A landscape with many peaks, sampled at points; each row gives a point and its height.
From any point a climber takes the steepest step (rise divided by distance) to one of its 2 nearest points. It stops when none of these is higher. Distance is the straight distance between rows; heights are no part of it.
(238) height 138: [129  95 143 128 105 171 210 146  87 135 133 130 163 130 148 109 156 146
 101 169 125 159 108 118 148]
(1654) height 194: [116 125 152 139 164 183  94 132 108 131  81 115 158 139 134 122 125 133
 190 138 111 131 130 138 123]
(2046) height 405: [ 93 151 130 107  85 111  79 126 132 103 112  71  82 121 158 113 130 120
 163 163 163  66 101  98 143]
(1269) height 586: [105 104  96 144 116  74  90 164 113 108 146 101  83 117 116 192 130 180
 119 142 108 133  94 112 114]
(932) height 741: [167 156 149 165 139  98 134 104 148 175 125 157 126 106  48 106  93 133
 100 117 100 131 109 121 136]
(2084) height 448: [127 127 161  85 130  91 166 129 117 175 159 159 100 123 129 118 159 107
  85 147 136 140  85 154 182]
(1479) height 266: [ 94 127 103  87 104  96 114 147 102 120 121  54  47 109 116 168 107 121
 154 155 105 109  77  84 134]
(2114) height 207: [ 94 123 125  53 146 144 119  90 148 160 168 144 129 121 154 118 133  83
 140 150 156 122 137 165 133]
(1828) height 500: [157 139 127 119 116 124 169  96 111 104 192 115  91 152 172 158 148 152
 127 200 158 101 159 140 122]
(1462) height 464: [112 107  97 127 143 241 178 138  71 159  84  93 173 130 108 123 121 128
 135 135 105 158 120 107 128]
(65) height 146: [162 180 137 136 121 109 142 130 100  97  99  57  50 168  91 104 145 129
 134  99 108 115  78  92  99]
(1518) height 121: [138  88 112  49 124 173 181 119  83 137 139  67 142 121 145 131  84  84
 127 123 133 164 115 108  60]
(1932) height 554: [143 109 159 173 122 149 152 145 127 121 133 170 175 149 142 111 133 142
 144 125 138 146 169 132 173]
(1233) height 66: [174 128 174 161 144 125  92 114 128 116 118 135 163 120 181 114 101 154
 170 147 134  93 175 143 198]
(607) height 77: [127 123 195 141 122 138  95 134 128 111 125 123 166 159 189 122 114 122
 184 153 146 104 156 140 151]
(1448) height 31: [157 148 150  52 139  99 209 112 104 116 132  86  84 163 142 135 136  86
 117 134 114 152 106 113  94]
(1375) height 159: [103  86 123  98 104 135 136 149 115 188 118 154 145 116 100 131 110 127
 105 117 122 138  92 131 130]
(730) height 632: [101 131 104 117 106 103  67 132 172 124 140 134 124  60 115 162  94 154
 138 156 120  87 133 114 104]
(844) height 355: [159 157 157 170 132  91  48 139  95 129 110 100 101 149 121 141 132 144
 151 115 132 100 114 142 174]
(612) height 555: [154 151 129 162 124 202 164  93 105 151 115 160 184 145 163 123 133 142
 160 156 148 101 205 151 159]
(955) height 137: [122  75 104  54 108 168 211 112  74 162 129  72 122 129 131 104 156 104
  99 144 144 167  72 129 168]
(1436) height 537: [107  95  60 167 156  90  87 151 151  77  79 148 160 135 149 155 148 170
 106 111  85 159 126 148 133]
(586) height 504: [122 128 155  90  98 119 137  97 139 192 145 170 136  94 146 105 133 119
 112 185 156  98 118 139 180]
(963) height 236: [102  99  78  89 152 162 107 128 155 104 164 117 121 129 132 132 119  81
 121  74 146 166 139 142  83]
(2139) height 132: [115  78 143 124 123 186 194 155  54 140 154  99 151 140 163 153 145 151
 120 169 124 158 114 142 152]
(2181) height 429: [ 97  88  98 116 112 111  61 182 133  97 185 117 132 156 185 179 138 111
 132  88 190 116 121 133  95]
(761) height 440: [178 130 124 171  79  83 125 121 170 126 127 164 142  96 134  70 124 136
 123 121 168  78 137 106 129]
(891) height 473: [135 150 162  70  76  93 147  88 133 174 129 139 107 117 146 102 130 106
 121 166 150  69  98 108 145]
(2254) height 459: [111 117  83 127  78 123 163 128 146 125 141 150 108 118 108  88 138 148
  78 131 135 125 101 100  97]
(1878) height 289: [114 131 127 111  92 119 119 131  97 126  94  66  92 111 112 114 106 141
 165 169  99  97  82  77 130]
(1740) height 545: [104 147 104 138 113  84  64 154 141  61 128  63  58  93 108 171 141 158
 110 133 142 102 106  81  98]
(222) height 560: [ 81 102  95 112 149 160 154 108 144 106 135 127 151  69 123  89 158 164
 100 173 114 157 131 135 174]
(1715) height 427: [102 110  74 150 121 153  92 157 150 114  69 154 189 143 102 148 118 148
 150  85  97 140 138 119  98]
(2140) height 272: [135 151 161 173 162 130 103 115 130  73 140 129 135 139 138 121 133 134
 151 123 119 139 188 151 143]
(899) height 622: [131 113 157 143 115  63 122 186  95 112 171 117  79 126 120 190 118 138
 113 137 103 146  78 108 127]
(72) height 600: [ 94 106 108 122 144  70  91 171 149 143 147 128 104 130 110 173 125 123
  87  91 121 145  92 134 110]
(1186) height 562: [104 114 146  96 107 142 101 118 165 129 134 177 181  89 155  99 128 135
 156 150 132 101 148 146 172]
(1824) height 424: [215 172 176 157 123  96 212 123  96 143 122 143 133 150 110 132 105 142
 112 132 127 114 142  93  76]
(1414) height 350: [137 146 168 116  75 131 114 120 122 164 102 130 143 120 138 113  85 137
 164 161 134  62 119 100 103]
(1981) height 661: [184 166 158 186 113 118 117 133 143 169 101 142 126 119  62 133  67 148
 119  90 114  95 123 111  94]
(316) height 116: [152 168 146 139 145  90  97 120 149 110 135  96  66 113 101 116 129 114
 110 117 131 109 121 121 102]
(821) height 485: [107 139  81 118 141 236 172  99  79 157 105  92 148 105  83 113 126 154
 124 163 112 138 125 107 134]
(2174) height 511: [ 84  62  34 128 144  93 135 157 153  81  95 133 157 138 172 159 147 152
  94  99 101 173  98 134 121]
(346) height 456: [ 97 107  85 157 138 176 123 130 144 119  71 162 190 102  90 147 113 164
 151 122  71 158 147 118 119]
(1145) height 181: [113 111 168  72 164 169 138 133 125 170 124 153 157 143 124 113 131  69
 120  87 138 167 114 162 142]
(507) height 420: [190 107 136 172  98  81  99 144 178 138 156 193 163  92 155 101 110 133
 128 101 173  78 156 110 150]
(1251) height 220: [ 89 111  92  74 148 121  84 101 165 112 160 121 107  87 144 124 134  80
 117 122 148 135 128 147 118]
(1536) height 202: [127 121 114 125 118 149  77 134 116 123 149 120 119 152 129 140 135 129
 143 108 151 106 128 147 108]
(2101) height 573: [109 126 113  85 112 147 163 117 141 120 144 133 102  93 104 117 102 112
 111 151 116 132 119  97  43]
(603) height 501: [128 104  98 179 117 128 145 126 149 111 113 165 167 113 133  76 154 186
 120 153 125 141 141 123 170]
(1481) height 676: [131 123 155 172 126 118 140 135 128 161  88 155 156  95  87  92 128 151
 115 128  93 140 100 111 146]
(142) height 472: [170 145 171 151 146 151 220 121  76 176 114 152 159 124 100 132 128 145
 102 162 109 151 143 132 133]
(1561) height 481: [ 98 110 105 138 114 158 146 151 126 166 110 190 191 100  91 153 131 175
 125 127  97 151 134 132 152]
(2024) height 493: [125 140 169  60 121 113 116 127 114 180 128 109  91 160 118 118 110  56
 132 104 152 104  74 124 116]
(2309) height 434: [116 126  80 106  78 132 143 121 147 135 112 113  90 132 105  82 119 107
 103 116 134 103  72  91  64]
(1678) height 521: [188 166 146 161 121 154 153  96 109 133 124 147 144 163 159 116 135 128
 144 141 172  96 198 144 120]
(964) height 328: [107 115  76 161 115  61  38 172 158  88  74 127 168 160 182 156 170 162
 113  83 136 117 123 144 143]
(2285) height 122: [136 156 105  84  93 123 183 139  88 102 113  57  26 169 111 110 137 109
 139 120 111 127  79  80 115]
(583) height 604: [196 210 130 160 148 117 136  74 121 128 128 112  73 106  70 128 107 151
 126 149 116  93 137 114 117]
(1885) height 397: [148 100 133 152 119  85 108 140 162 153 154 208 161 104 131 131 118 134
 125 117 133 124 159 144 165]
(1184) height 583: [ 95 102 121 111 173 165 159 124 130 128  92 130 169  81  90 106 152 152
 111 147  93 186 101 141 165]
(1587) height 453: [173 123 151 171 136 120 115 145 118 121 178 137 128 173 172 157 132 132
 131 122 162 128 162 156 151]
(1978) height 387: [147 154 137 156 173 188 189  93  82 123 131 104 120 137 124 117 140 155
 126 187 104 148 157 139 154]
(847) height 357: [172 159 139  94  99 122 188  78 106 154  91 116 119 180 140 121 149 115
 131 174 154  86 126 122  82]
(852) height 347: [129 132 165 154 140 108 117 110 102 111 115  95  99 126 133 107 147 163
 142 187 101 138 104 126 205]
(444) height 516: [ 92  67 104 121 132 166 148 153 123 144 158 164 168 129 165 162 150 170
 127 150 127 141 142 167 181]
(901) height 598: [ 91 114 156 119 113 125 113 112 171 144  73 156 179  81 131  71 123 136
 144 160 121 107 125 118 161]
(2256) height 570: [ 95 104  85 161 141 138 114 137 154  75  87 147 170 164 135 132 162 161
 130  99 122 157 148 151 150]
(567) height 69: [130 163 150  92 184 161 122  86 151 137 150 147  96 113 119 109 123  76
 120 125 130 145 152 172 112]
(1486) height 98: [150 174 145 100 139 100 140  82 113 129 123  95  69 135 111  88 147 112
 129 145 122 112 105 125 135]
(1921) height 492: [142 112 128 145 138  99 108 159 112 173 167 175 125 165 107 153 140 125
 108  84 146 143 114 162 138]
(2079) height 527: [140 125 126 152 179 101  73 161 136 126 149 164 132 153  97 178 151 121
 115  50 127 173 136 172 133]
(2306) height 563: [105 118 106 117 106  79 139 165 132 135 138 126  79 110  92 136 112 115
  86 112 107 141  65  93 101]
(217) height 477: [117 116  82 157  83 116 136 107 148 117 135 172 127 102 131  65 158 145
  96 153 163 123 118 103 140]
(1157) height 543: [169 149 100 208 139 143 137 136 140  75 142 168 152 128 114 108 128 161
 141 107 125 120 205 119 127]
(1243) height 442: [ 96 116  63 151 121 227 167 140  96 152 108 156 167 137 104 137 142 142
 123 127 125 147 140 123 127]
(31) height 556: [188 154 135 194 142 143 148 110 126 135 125 177 173  94 128  95 103 158
 151 122 119 104 203 116 146]
(442) height 548: [152 131 174 173 112 131 145 161 103 100 118 120 140 117 118 137 106 148
 151 141  93 137 142  89  65]
(543) height 536: [100 146  90 140 153 163 122  78 142 106 129 138 117  86 100  82 145 153
 126 167 118 145 150 132 136]
(2033) height 410: [250 150 183 135 137  60 167  96 122 149 140 127 117  97 146 140  95 139
 128 140 136  74 160 109 122]
(1400) height 526: [150 112 129 204 101 130 130 148 108 117 110 152 166 140 126  99 135 177
 130 136 128 136 149 116 147]
(1240) height 307: [118 129 170 119 130 103 130 113 134 102 119 109 108 124 181  76 149 100
 132 148 131 137 124 132 154]
(298) height 291: [143 125  85 180 135  68  90 138 168 141 106 187 135 132  93 119 151 141
  82  67 124 134 112 145 154]
(815) height 654: [145 109 161 149 127  91 154 190 103 106 178 138 116 145 128 161 131 140
 105 126 111 166 117 124 106]
(1327) height 323: [131 119 102  96 124 176 155 104 110 148 106  88 109 141 112  84 117  84
 115 100 135 145  96 119 101]
(1261) height 609: [142  91 166 177 136 115 189 142 114  84 162 115 129 154 158 108 151 129
 103 153 121 173 134 138 153]
(1996) height 348: [ 91 126 141  95 111 107  70 162 137 129 150  97  96 104 139 175  91  99
 149 136 138  94 112 106  81]
(609) height 542: [113 144 182  69 154 117  96 101 117 168 140 108  79 138 152 127 134  78
 133 130 143 118  96 166 154]
(422) height 392: [ 90 105  93 143 132 103  48 155 170  86  67 119 177 140 139 156 117 142
 154  81 103 127 133 123  94]
(585) height 376: [136 147 144 108  84 153 130 100 128 168  93 126 131 142 119  80 117 103
 152 137 140  78  98 108  95]
(798) height 290: [151 142 143 173 161 103  89 142 129 100 143 132 118 114 117 154 120 141
 140 115 105 151 148 143 140]
(945) height 48: [124 165 155  87 149 175 149  84 156 175 112 180 163  83 103  96 113 113
 132 143 117 125 155 145 136]
(2096) height 550: [ 82  76 162 124 146 155 171 137 149  99 163 119 158 122 183 133 150 149
 124 150 111 184 143 166 196]
(1082) height 193: [102 110 119  54 171 171 120 118 145 159 138 139 151 122 120 130 117  89
 139 111 127 156 130 157 127]
(2289) height 179: [ 94 111 108  67 183 199 127  95 136 137 113 117 145 100  93 112  94  88
 143  86 104 185 133 146 109]
(244) height 559: [132 128 182 107 158 158 204 102 135 135 169 183 177 137 176 139 135 112
 126 151 138 159 204 168 129]
(1923) height 458: [160 168 125  99  85 124 180  77 134 157 125 139 108 124 129  90 145 142
 112 195 146  95  89 104 141]
(1851) height 581: [126 134 130 192 145 172 174 134 128  88 104 178 161 134 116  94 147 125
 141  88 119 152 204 112 118]
(1652) height 240: [131 143 127 169 197 174 134 116 129 137 105 162 157 155 101 125 159 133
 143 105 116 164 190 170 210]
(413) height 330: [140 149 132  70  78 128 177  92 106 134 111  82 100 141 148 119 119 105
 136 164 139  70 100  90  59]
(360) height 286: [136 132 178 125 131 129 124 135 145 106 123 141 140 141 155  85 134  87
 140 102 137 139 144 135 104]
(975) height 671: [114 136 103 159 132  88  47 146 167  86 126 116 132  68 116 162 117 169
 143 150 105 114 141 129 125]
(1399) height 369: [130 130 164 152 183 152 143 106 106 112 136 109 133 132 129 113 135 168
 138 180 107 168 142 159 186]
(927) height 46: [122 125 157 123 159 116  89 119 199  82 148 171 153 103 143 138 117 123
 163 108 115 137 185 153 157]
(530) height 490: [148 157 159 145 131 178 206 130  90 177 105 174 180 122 106 156 114 146
 124 156 105 131 167 113  93]
(1384) height 274: [167 124 101 175 164  80  84 133 160 136 139 187 139 122  98 143 148 171
 104  80 112 146 146 179 195]
(384) height 110: [107  94 150  68 120 193 152 132  93 160 115  91 168 130 161 127  95 110
 158 148 133 145 111 119  94]
(1433) height 384: [110 132  80 173  99  94  52 181 149  96 103 113 129 132 121 156 144 166
 105  80 149 110 123 106  90]
(1027) height 324: [ 87  86  68 108 133 159  79 135 156  98 165 150 170 158 158 175 136 121
 153  93 144 129 155 156 104]
(485) height 339: [ 99  79  58  88 143 152  76 137 160  86 108 144 183 157 141 198 121 137
 158  70 115 145 149 146 104]
(96) height 451: [ 76  97  71  95 136 104  32 164 160  80 152  82 139 144 170 178 131  97
 132  60 173 132 128 131  88]
(1134) height 97: [133 132 150  99 143 183 140 121 100 143 108 115 141 177 131 124 109  69
 159  93 127 141 141 138  62]
(2293) height 406: [122 120  95 130  70 168 160 107 126 152 111 125 135 136 109  90  97 122
 121 125 132  93 101  97  55]
(1769) height 534: [131 116 159 113 107 156 138 105 124 168 143 180 184 111 171  99 118 146
 143 163 147  96 157 149 175]
(1502) height 612: [ 75  83  99 116 158 124 122 129 128 137  83 111 152  99 108 113 139 129
 105 115  97 173  84 131 149]
(2064) height 258: [142 132 114 156 195 124  82 115 157 136 129 181 147 143 102 155 147 149
 145  87 109 158 164 188 205]
(2265) height 378: [132 143 142  73  83 132 178 101 138 190  84  98 103 149  87  78  97 104
 105 100 111 105  47  88 108]
(1883) height 531: [136 148 130 107  88  92 190 147 105 136 136 125  77 131  84 105 133 131
 107 127 103 119  66  79 117]
(2357) height 525: [171 187 126 129 149 131 153  66 115 106 171 119  87 120 125 137 139 154
 126 188 136 110 171 141 115]
(2151) height 633: [ 92 103 142  70 144  82 123 148 108 156 140  89  56 131 119 161 127  86
 107 128 125 152  55 129 167]
(319) height 82: [123 154 149  89 175 154 137  89 127 118 125  94  87 120 113  97 134  92
 135 146 114 143 106 146 113]
(1308) height 373: [102 127 107 127  87  92  83 154 159 111 127 112  97 105 128 125 122 109
 119 107 151  90 115  98  76]
(748) height 403: [164 177 118 193 157 182 192  96  80 122 134 128 119 127 108 134 152 149
 122 171 126 138 186 125 116]
(1608) height 409: [139 152 177 121  96  88  79 124 102 149 123  91  95 129 152 144 117 120
 177 164 147  68 121 125 190]
(895) height 607: [114 112  80 171 153 149 115 148 136  88 144 148 141 173 113 155 158 133
 132  92 138 152 182 153 124]
(818) height 351: [122 129 133 163 168 176 176 117 127 130 127 141 167 116 138 100 166 172
 110 166 115 171 163 162 217]
(1989) height 402: [ 89 121  86  97  90 113 103 109 179 109 119  94 102  94 106  94  88  83
 114  99 135  99  88  86  62]
(1806) height 133: [136 165 115 174 131  81  82 133 160 102 139 129  94 103  66 127 122 156
  96  95 108 137 117 110  83]
(337) height 449: [119 150 153  48  91  87 155 134 137 160 122  89  80 150 132 127  88  49
 135  99 146  90  66  94  82]
(187) height 441: [127 161 166  99  78  79 116 108 124 145 100 104  91 113 151 106 118 125
 160 178 142  64  92  94 162]
(2158) height 311: [ 69  76 117 101 107 134  74 159 138 146 129 149 178 120 143 186  90 119
 166 125 121 109 122 130  96]
(2333) height 423: [127 147  97 167 133 198 166 121  99 146 140 159 136 147 110 132 150 135
 119 144 135 134 184 136 125]
(436) height 474: [169 125 164 114 115  69 135 115 132 198 150 168 116 115 140 101 132 123
 100 139 162 109 110 143 192]
(1662) height 428: [142 136 163  56 133 125 186  94 107 181 138 126 110 151 126 114 174 103
  93 149 136 142  98 164 162]
(2276) height 679: [ 97 110 105 146 177  86  85 145 189  65 155 128 150 150 171 195 143 147
 137  93 110 157 162 173 163]
(784) height 56: [157 112 176 156 148 125 101 118 168 101 135 162 173 113 153 105 106 142
 176 119 121 125 200 153 204]
(1937) height 713: [106 127 110 166 159  88  52 147 175  59 133 113 142 116 156 181 130 169
 143 124 106 141 154 148 147]
(972) height 377: [131 118 152 134 143 120 144 142 166 137 131 212 181  85 104 109 118 123
 121 114 105 162 159 141 167]
(1872) height 129: [123  78 103  40 101 168 202 112  74 134 147  55 115 139 165 130 124  93
 119 157 142 146  98 114 116]
(1520) height 515: [129 128 159 156 135 166 142 141 110 138 128 165 160 108 103 146  93 144
 142 138 104 140 160 123  90]
(1271) height 188: [139 143 122 144 113 113  68 118 145 124 146 157 117 123 127 135 141 140
 142 125 156  87 154 150 131]
(1813) height 491: [134 139 151 161 111  70  80 171 167  56 173 102 107  96 155 142 130 130
 108 113 174 100 161  98 105]
(922) height 498: [107  85 101 146 132 143 126 151 124 146 112 187 204 125 136 167 134 191
 130 129 102 135 142 149 190]
(706) height 561: [113 120 103 128 160  73  61 157 149 117 161 132 113 153 143 180 157 109
 111  68 138 159 113 167 128]
(1898) height 408: [137 158 124  44  69 116 174 109 137 180 106  80  71 166 104 105  83  80
 124  94 124  83  46  80  85]
(94) height 381: [139 128 137  71 107 146 181  94  93 155 133 121 132 174 165 137 135 104
 126 159 159 111 123 142  92]
(2313) height 478: [146 131 155 146 116 110 137 118 124 104 179 123 116 138 183 127 125 138
 134 162 164 128 161 149 125]
(1216) height 326: [ 99 113 142 136 127  78  98 132 131 107 112  98 101 114 143  97 147 120
 137 162 134 119 120 121 193]
(1625) height 308: [161 143 119 164 145 147 171  87 120 143 114 140 127 133  96  72 172 129
  95 146 135 148 136 142 192]
(125) height 682: [ 91  71  98  83 158 107 109 146 102 118 131  65  90 139 136 138 123  89
 115  99 128 174  81 128 146]
(180) height 356: [ 93 118  60 152 118  64  38 171 148 111  77 106 134 125 146 175 128 156
 117 104 122 105  92 126 129]
(1949) height 599: [ 93 121  97 108 107 133 117 118 143  99 166 109  96  65 128 144 113 134
 123 162 120 119 120 103  81]
(1415) height 383: [138 125 172 160 101  79  68 156 101 134 134  93  94 153 175 148 132 140
 144 142 150  85 110 122 180]
(1610) height 480: [228 177 157 163 159 113 142  96 121 121 143 123 115 149 131 130 128 119
 131 116 161 104 186 143 120]
(1945) height 224: [135 150 168 142 170 193 129 109 131 146 100 160 166 138 127 131 126 143
 176 133 107 143 199 173 203]
(1730) height 219: [114 100  63 100 150 139  84 133 110 116 156  94 100 143 108 159 123 114
 126  94 133 151 113 150  91]
(195) height 89: [ 86  93 157  96 128 168  84 139 134 132 135 111 151 141 187 131 122 104
 178 139 148 127 124 136 144]
(898) height 329: [ 74 109 144 101 123  95  51 177 133 157 148 121 138 113 144 198  93  85
 153 113 127 120  99 120 101]
(130) height 231: [104 131 125 168 151 174  81 144 128  69 121 104 152 166 137 170 125 141
 194 102 118 149 182 133  94]
(883) height 407: [102 100 103 155  95  77  74 192 141  89 146 110 134 135 162 184 143 140
 120 109 157 117 127 121 109]
(1346) height 325: [109 104 145  98  92 139  88 147 132 169 112 158 163 126 149 130  94 106
 161 128 137  94 112 113 108]
(405) height 148: [119 135 106 154 131 128  93 125 149 118 114 145 131 123  81 109 128 134
 119  99 116 136 123 122  90]
(2253) height 168: [107 103 164 116 122 144 128 149 116 182 124 179 159 140 130 114 135 112
 134 118 121 139 110 158 151]
(568) height 113: [136 144 159 153 137 190 155 147  72 132 115 124 156 181 140 146 119 116
 153 115 119 145 152 117  83]
(161) height 690: [153 116 182 148  85  79 167 185  88 128 155 135 100 152 155 144 126 105
 114 124 131 147 110  91  81]
(1374) height 517: [118 152 129 131 123  81  71 160 140  69 175  70  68 108 139 178 136 133
 110 135 153 120 142 109  94]
(674) height 479: [103  81  35 107 136  91  63 162 157  93 118  97 156 151 178 177 137 106
 110  53 135 150  98 134 104]
(2196) height 150: [ 98  77  86  81 117 149 161 136  98 167 137 103 116 102 109 141 120 138
 102 144 112 154  72 132 145]
(1026) height 544: [177 216 148 146 145 124 137  61 126 179 107 134  86 129  57 101 125 127
 114 125 136  94 116 129 122]
(2017) height 643: [127 115  89 182 140 128  86 142 168  58 174 148 131 170 157 176 154 163
 131  83 147 143 184 169 146]
(2270) height 557: [176 201 104 166 127 156 124  85 105 119 157 108  97 117  95 129 125 166
 127 169 133  88 157 114  91]
(1633) height 358: [107 127  67 153 114 120  71 181 167  87 114 122 158 124 106 164 119 143
  99  64 121 127 132 112  40]
(1972) height 398: [226 157 164 157 153 117 198 108  98 158 148 149 128 108 132 161  92 151
 123 161 118 102 180 113 101]
(1739) height 529: [135 120 148 114 104 104 171 131 117 140 169 159 114 100 132 138 119 149
 106 173 126 120 132 129 103]
(2095) height 163: [ 98 112  81 116 148 175 127 123 154 149 103 141 140 107  79 112 106 121
 121  93 103 145 115 139  93]
(739) height 283: [ 99  57  72 125 127 127 113 131 112  94  99  92 144 165 150  90 158 100
 122  86 152 158 115 133 135]
(2314) height 466: [159 134 166 138 112  87 108 153 102 161 190 159 117 161 145 166 128 117
 115 107 155 108 124 157 133]
(1234) height 57: [140 174 163  85 170 164 166  77 127 175 146 169 143 112 127 110 134  86
 115 139 137 126 163 176 139]
(1086) height 452: [191 168 169 135 127 114 250 110  89 174 109 149 138 138 107 136 143 121
  90 151 120 143 122 118 107]
(2251) height 587: [159 139 193 147 114 133 151 155  89 115  98 106 106 155 110 118 110 124
 136 125 110 142 114 100  73]
(3) height 36: [ 94 127 134 101 151 145  73 133 177 107 136 181 164 105 120 169 106 128
 160  86 113 136 163 157 113]
(2260) height 582: [147 130 179 134 139 150 183 119 124 135 135 142 167 143 164 118 141 129
 131 159 133 150 173 151 150]
(1808) height 640: [105 118 155 146  97 105 130 116 123 144  85 133 142 101 120  72 133 137
 124 155 115 133  88  96 155]
(593) height 253: [137 148 164 161 139 160 100 131 131  48 118  96 138 159 147 108 138 123
 179 114 140 138 181 132  99]
(417) height 269: [142 145 144 118 143 154 154 128 141 100 146 156 128 151 143  90 144  65
 124 103 158 147 175 142  74]
(499) height 645: [ 94  73 100 101 142  92 122 144 130 153 110 111 113 126 132 114 131  92
  98  94 121 170  80 142 147]
(525) height 243: [125 163 127 119 113  53 120 149 129 106 141  81  30 121 115 158 128 127
 147 147 112 117  88  95 169]
(1199) height 332: [170 158 150 171 143  64  38 140 120 111 138  88 106  96 129 170 115 161
 138 111 135  91 135 128 174]
(2302) height 532: [ 74  69 128  98 127 175 161 148 138 111 186 120 156 129 191 151 126 145
 133 177 119 155 145 156 142]
(2093) height 310: [124 140 137  67  96 141 152 116  95 109 108  59  94 128 154 132  98 123
 162 175 111  97  94  68  96]
(26) height 363: [105 118  75 134 153 133  63 155 163  66 105 127 158 135 126 188 137 132
 148  47 108 146 149 116  69]
(881) height 100: [ 98  93 150  65 135 215 112 134 105 160 109 105 190 143 159 122 108 111
 177 116 129 143 124 146 138]
(2233) height 213: [102 112  91 138 167 166  76 118 129  89  99  97 142 141 119 141 128 150
 165 119 100 136 142 145 117]
(767) height 306: [125 112  71 184 109  57  53 154 151 131  91 171 161 146 130 124 161 165
  99  76 139 116 113 152 163]
(775) height 469: [145 149 147 169  79  66 105 146 177  79 155 131 123  87 142 100 129 126
 105 134 163  85 147  91 118]
(1343) height 221: [101 161  87 102 101  57 151 149 150 128 137 103  39 108 101 130 136 135
 119 157 108  99  67  66 183]
(1675) height 143: [112  95 102 104 106 168 202 124  98 152 137 123 131 121 120  98 155 142
  85 144 136 152  76 124 145]
(495) height 509: [102 124  56 128 120 198 131  84 121 144 103 128 134  94 105 103 142 170
 118 167 125 121 113 127 139]
(1717) height 672: [170 146 119 198 147  77 111 119 173 146 150 163 130  66  73 102 103 161
 105  95 111 112 139 113 136]
(808) height 322: [123 125 115 140 142 151 174 120 129 158 143 194 152 136 117  89 160 133
  90 128 141 156 143 150 177]
(1206) height 616: [127 138 150 145 154 190 193 106 123 102 102 148 176 134 137  91 143 112
 134 143 123 160 185 129 132]
(2166) height 336: [138 116 105 165 160 162 165  92 147 143 149 201 163 102 115  99 154 161
  97 144 127 161 181 158 201]
(835) height 636: [162 160 176 165  86  93 137 160 103 122 120 119 100 145 104 126 128 113
 114 118 128 107 108 104  94]
(1684) height 302: [120  76 132 122 121 157 146 136  94 123 111  94 119 166 145  96 142 103
 121 108 138 163  97 118 130]
(1979) height 42: [157 151 197  92 135  95 179 130 100 148 117 114 116 153 141 123 124  72
 118 133 116 124 105 121  98]
(1650) height 349: [122 147 128 103 129 169 169  96 120 179  78  98 114 139  72  79 104  95
 109 107 113 140  76 106  78]
(782) height 510: [ 74 121  72 128  82  66  70 171 146  89 105  63  83  98 122 174 130 145
 119 141 148  83  91  87 123]
(2168) height 584: [114  91 123 187 147 130 170 146 123  81 180 140 129 138 137 138 154 170
 107 155 109 172 154 149 151]
(2020) height 170: [128 175 118 124  91 105 110 119 134 118  98  65  52 150  88  89 131 135
 137  99 122  87  72  83 120]
(1746) height 549: [119 123 151 109 113 118 165 151 143 123 165 168 133  98 134 146  99 110
 114 144 117 127 130  99  52]
(858) height 55: [183 183 202 118 141 108 153 104 121 158  80 123 114 172 114 112 121  85
 122 111 136 127 126 128  73]
(2180) height 264: [ 82  76  68 112 131 116  68 133 155 109  92 113 149 161 172 110 160 107
 146  90 150 141 106 162 162]
(1669) height 125: [133 113 145 162 138 195 159 156  62 135 132 123 153 171 144 172 126 149
 149 165 114 151 153 142 141]
(441) height 199: [134 199 107 118 100  68 121 118 158 130 131  97  43 113  66  97 129 138
 112 138 105  85  76  67 154]
(1118) height 495: [175 182 103 127 112 123 159  73 131 170 141 142  75 127  77  95 133 143
 102 148 132  81  89 113 133]
(2122) height 578: [108  97 179 182 152 106 146 144 151  82 161 113 141 151 192 129 128 128
 135 143 122 171 151 157 183]
(1759) height 404: [140 133 150  60 145 175 206  91  99 181 123 122 148 155 138 103 152  83
 111 128 166 144 119 155 124]
(1361) height 379: [ 79 114  83  92 103 126  69 128 143 106 126  62  86 103 157 123 106 101
 143 150 169  94 102 103 114]
(1036) height 312: [168 159 150 161 154  59  83 149 128 119 155 107  87  81  96 180  96 162
 120 131 108 116 126 124 141]
(1756) height 588: [158 147 109 174 119 177 155 107 135 152 105 180 188 112 119  93 119 150
 146 155 130 106 193 119 172]
(1394) height 585: [116 145 180  83 144  86 108 138 108 157 176 105  68 117 134 164 122  95
 124 159 132 120  94 147 158]
(1002) height 438: [224 170 192 136 135  64 161 102 105 130 147 115  85 137 133 139 136 127
 124 147 137 105 143 131 133]
(952) height 252: [132 136 109  95 155 178 126 117 144 114 161 148 129 160 126 130 131  68
 136  63 161 153 168 141  59]
(1197) height 205: [109 142 122 145 166 206 117 105 124 138  69 128 160 122 102 111 130 139
 176 149 111 130 155 151 167]
(1405) height 76: [151 171 155 130 124 160 148 117 116 160  94 128 115 178  96 116 102  76
 131  81 135 108 115 125  38]
(1891) height 508: [148 150 117 117 107 125 195 123  97 140 152 140  87 123 104 127 142 148
 102 168 105 139 102 106 110]

Where does a climber stop that starts at each point below?
(1972) -> (161)
(1216) -> (125)
(485) -> (1261)
(739) -> (125)
(945) -> (1082)
(2020) -> (586)
(883) -> (1937)
(808) -> (125)

Call two points neighbours if one is among the 2 nearest of the other. Go from one point of each pair to the other, from neighbour to neighbour, staying as high as possible. Name the lowest point that can't be avoided.
(2260) / (161) -> (1972)
(583) / (586) -> (1923)
(1756) / (1206) -> (1157)
(72) / (1937) -> (1891)
